Each scene shows the same named points in several views. A view is turned or mirrored, shifted and resized as a whole, has a little noise and may leave points out.

Scene 1
View 1
j89: [  7   3  10   2  -2  -3   1   6  -2   4   1   5 -10   3  -3   0   5  -1
   1   1]
j623: [  4   7  10   3  -1  -4  -2   8  -9  -1   0   4 -11   9  -7   1   2   3
  -7   1]
j359: [ 18  -1   5   1 -16   2   8  23   0  -7  -4  -1   1  -8   1   0   4  -9
   1   2]
j715: [ 10  -4   8   4 -10  10   9  19   5   0   2  -7   1  -1   7  -6   8 -17
   3  -2]
j197: [14 -3 13  7 -7  3  6 16 12 10 -2 -1 -6 -2  6 -4  7 -8  7 -1]
j394: [  9  -3   3  -7  -7  11  13  13  -3 -14   6  -9   2  -2   5   1  12 -28
   4  -2]
j817: [ 14   5   5  -3  -8  -7   2  12 -11 -10  -4   7  -7  -2  -9   6   2   1
  -3   3]
j613: [  1  -7   4  -1 -10  11   9   9  -3   1  10   3   4  -6   5  -8   4 -13
   4   3]
j629: [ 14  -8   6   1 -16   1   4  17   4   8   1  14   2 -12   2  -8  -2   3
   4   7]
j869: [10  2  7  0 -5  1  5  8 -1 -1  0  0 -7 -1 -1  2  8 -8  4  0]
j833: [-10   8   3  -2   7   2   7 -16 -13   2  10   4 -15   3  -6   6  13  -6
   6   4]
j689: [ 10   2   1 -12  -4   5  12   5  -9 -18   3  -5  -4  -2  -2   8  15 -25
   5  -1]
j165: [ -2   3   7  -9   4  -6  -5  -6 -19  -3   9  17  -8   9 -12   1   0   6
  -8   4]
j39: [ 8  0  8 -1 -9 -3 -1 15 -9 -3  1 10 -2  3 -5 -3 -3  4 -8  3]
j523: [  8  13  10   5  -1   0   4  13  -7 -11  -5 -14 -14  11  -4   9  11 -12
  -4  -5]
j46: [  9  -1   8 -10   2  -2   2   1  -5  -4   4   7  -8   3  -4   3   8 -10
   3   0]
j825: [-13   7  -2  -2  -3  13  10   0 -24 -18  15  -7  -1   7  -3   2   8 -17
  -7   1]
View 2
j197: [ -3  -4 -13   3  -2  -3  -1  -2  -8   5 -11   2   3   6  -1   4  -5   8
  -4  15]
j629: [ -2   0  -9   7  -6   0   4 -10   4   1 -14   7   5  -1   5  -1  -3   5
 -11  16]
j833: [-13   3   4  10   7  10  -4  -3  -2   7   7   0 -10  11  13  -1  -3  -3
  10   0]
j825: [-11   2   0   4  -1   9   6  -3  -3   2   7  -7   5  -1  18  -6  -7   5
  22  -7]
j46: [-3  1  3  9  2  6 -4 -4 -6  4 -2 -6 -4  1  8 -2 -2  7  2 10]
j165: [ -1   0  10  10   2  13  -4  -9   5  -1  -3  -3  -9   5  15 -14   5   1
   2   0]
j89: [-3 -3 -3  4  1  4 -4 -5 -1  2 -6 -1 -2  8  5 -4 -2  4 -2  7]
j817: [  1  -4   0   3   2   5  -5 -10   7   0  -2 -10   2   0   7  -9  -8   7
  -4   8]
j39: [  2  -3  -2   4  -3   5   0  -9   5  -2 -10  -2   2   1   9 -11  -1   6
  -4   5]
j689: [ -7   1   0   7   2   4  -1  -3  -8   7   6 -14   5  -7   9   2 -12  12
  10  10]
j869: [-4 -2 -6  4  1  3 -3 -5 -1  3 -4 -3  2  4  5 -1 -6  5 -1  9]
View 3
j39: [-11  13  -6  -3   2   1   1   2  -1   8 -10  -4  12  -3   7  -8   3   8
   2   2]
j89: [ -7   6  -6   2  -3  -2  -3  -5 -10   7 -11  -4  12   1  12  -8  -1   5
   1  -9]
j613: [-6  5 -1  2  1 -6 13 -4 -3  3 -3  6  5  3  1  0  2 -2 -8 -7]
j359: [-15   5   1   8   0 -10  11   3   2   4  -2  -3  11  -5  15  -9  -1  -2
  -5   2]
j629: [ -8  11  -5  -2 -10  -7  20  -1  -2   9  -6  -4  13  -8   1 -11   1   0
  -1  -1]
j46: [ -5   2  -1   3   2   1  -5  -2  -5  15 -11  -3   6   1  14  -1   4  -1
  -2  -8]
j394: [-11  -4   6  12  10  -9   6   1   3   2   1   6   0   5  17   5   1  -8
 -12  -7]
j817: [-14   9  -3   4   2  -3  -8   2  -1  13  -8  -8  13  -3  12 -12   2   3
  -1   5]
j689: [-10  -2   6  11   9  -6  -5   0   1  12  -3   1   2   4  16   2   4  -9
 -10  -4]
j825: [-10   4   2   5  20  -3 -16  -3   0   1  -2  14  -1  14   1   6   4   4
 -13  -3]
j165: [ -3  12  -8  -8   5   9 -18  -4  -7  18 -16  -2   7   4   1  -3   8   9
   1  -3]
j197: [ -8   1  -4   7  -8  -9  17  -3  -8   1  -7  -4  12  -2  17  -8  -5   1
  -1 -12]
j869: [-10   4  -3   6  -1  -6   1  -4  -6   7  -8  -3  10   1  12  -8  -1   1
  -3  -6]
j523: [-16   0  -2  13   9  -5 -13   0  -6  -2  -7  -3  10   7  27  -6  -5   7
  -2  -6]
j623: [ -9   9  -8   0   2   2 -10  -2  -8   6 -13  -4  12   3  12  -9   0  11
   3  -5]
j715: [-11   0   0   9   2  -9  16  -1  -2  -4  -2   3   7   1  16  -2  -3  -1
  -6  -9]
View 4
j817: [ -5  -1  -7   3   5   7  10   1 -10   3  -3  11  -1 -13   8  -4   5   4
   3   2]
j689: [-12 -10 -14   8  -2  11   3   5  -3   6  -8  -5  -3  -4  -3   7  -8   4
  -4   5]
j46: [-3 -8 -6  3  2  2 -4  6 -7  7 -3  8 -3 -5  3  0 -2  1  6  5]
j523: [-13  -8 -10  11  -3   4   1   2 -17  -3  -7   0   3 -12   3   5  12  -4
  -6  13]
j833: [ -3 -18   3   2  -1  -1 -10  -8 -10  -2  -1   6  -5 -10  -7  12  -5  -1
  16   6]
j623: [ -3  -5  -1   3   3   0   0  -1 -17  -2  -3  13  -1 -10   8  -4   9  -2
   7   7]
j869: [ -4   0  -8   7   4   2  -4   3 -10  -2  -2   5   1  -8   2  -1   3   4
   2   1]
j629: [  4  15  -9   6  12   1  -5   6  -9  -4   1   9   4  -2   6 -13  -1  11
   5 -10]
j197: [ -2   9 -13  11   5  -3 -14  11 -11  -4   0   0   7  -5   1  -5   7   5
  -2   0]
j613: [ -2   2  -7   8   3   3  -9   1  -9  -7  -5   0   1   6  -1  -5 -10   7
   3  -4]
j394: [-11  -4 -15  13  -3   9  -3   7  -6  -1 -11  -9   0   5  -3   1 -10   5
  -9   2]
j715: [ -6   5 -13  14   1   2 -10   8 -11  -7  -6  -5   5   3   0  -5  -1   5
  -6   0]
j359: [ -7   9 -15  10   5   7   4   7  -9  -2  -4   1   5  -5   5  -8   2   8
  -7  -3]
j165: [  0 -14   6  -5   3   3   2  -5 -14   3  -4  20  -7  -5   9  -3  -2  -2
  18   6]
j39: [ -2   2  -3   3   6   4   4   1 -15  -2  -4  14   0  -4  11 -11   3   3
   6   0]
j825: [-11 -18   1   7  -5  11   4 -12 -14 -10 -14  -1  -4   5  -1   4 -14  -1
   2   6]

In a view up to two points have been moved. Name them for each view, in the order of its rows, or write none.
view 1 | j869
view 2 | none
view 3 | j689
view 4 | none
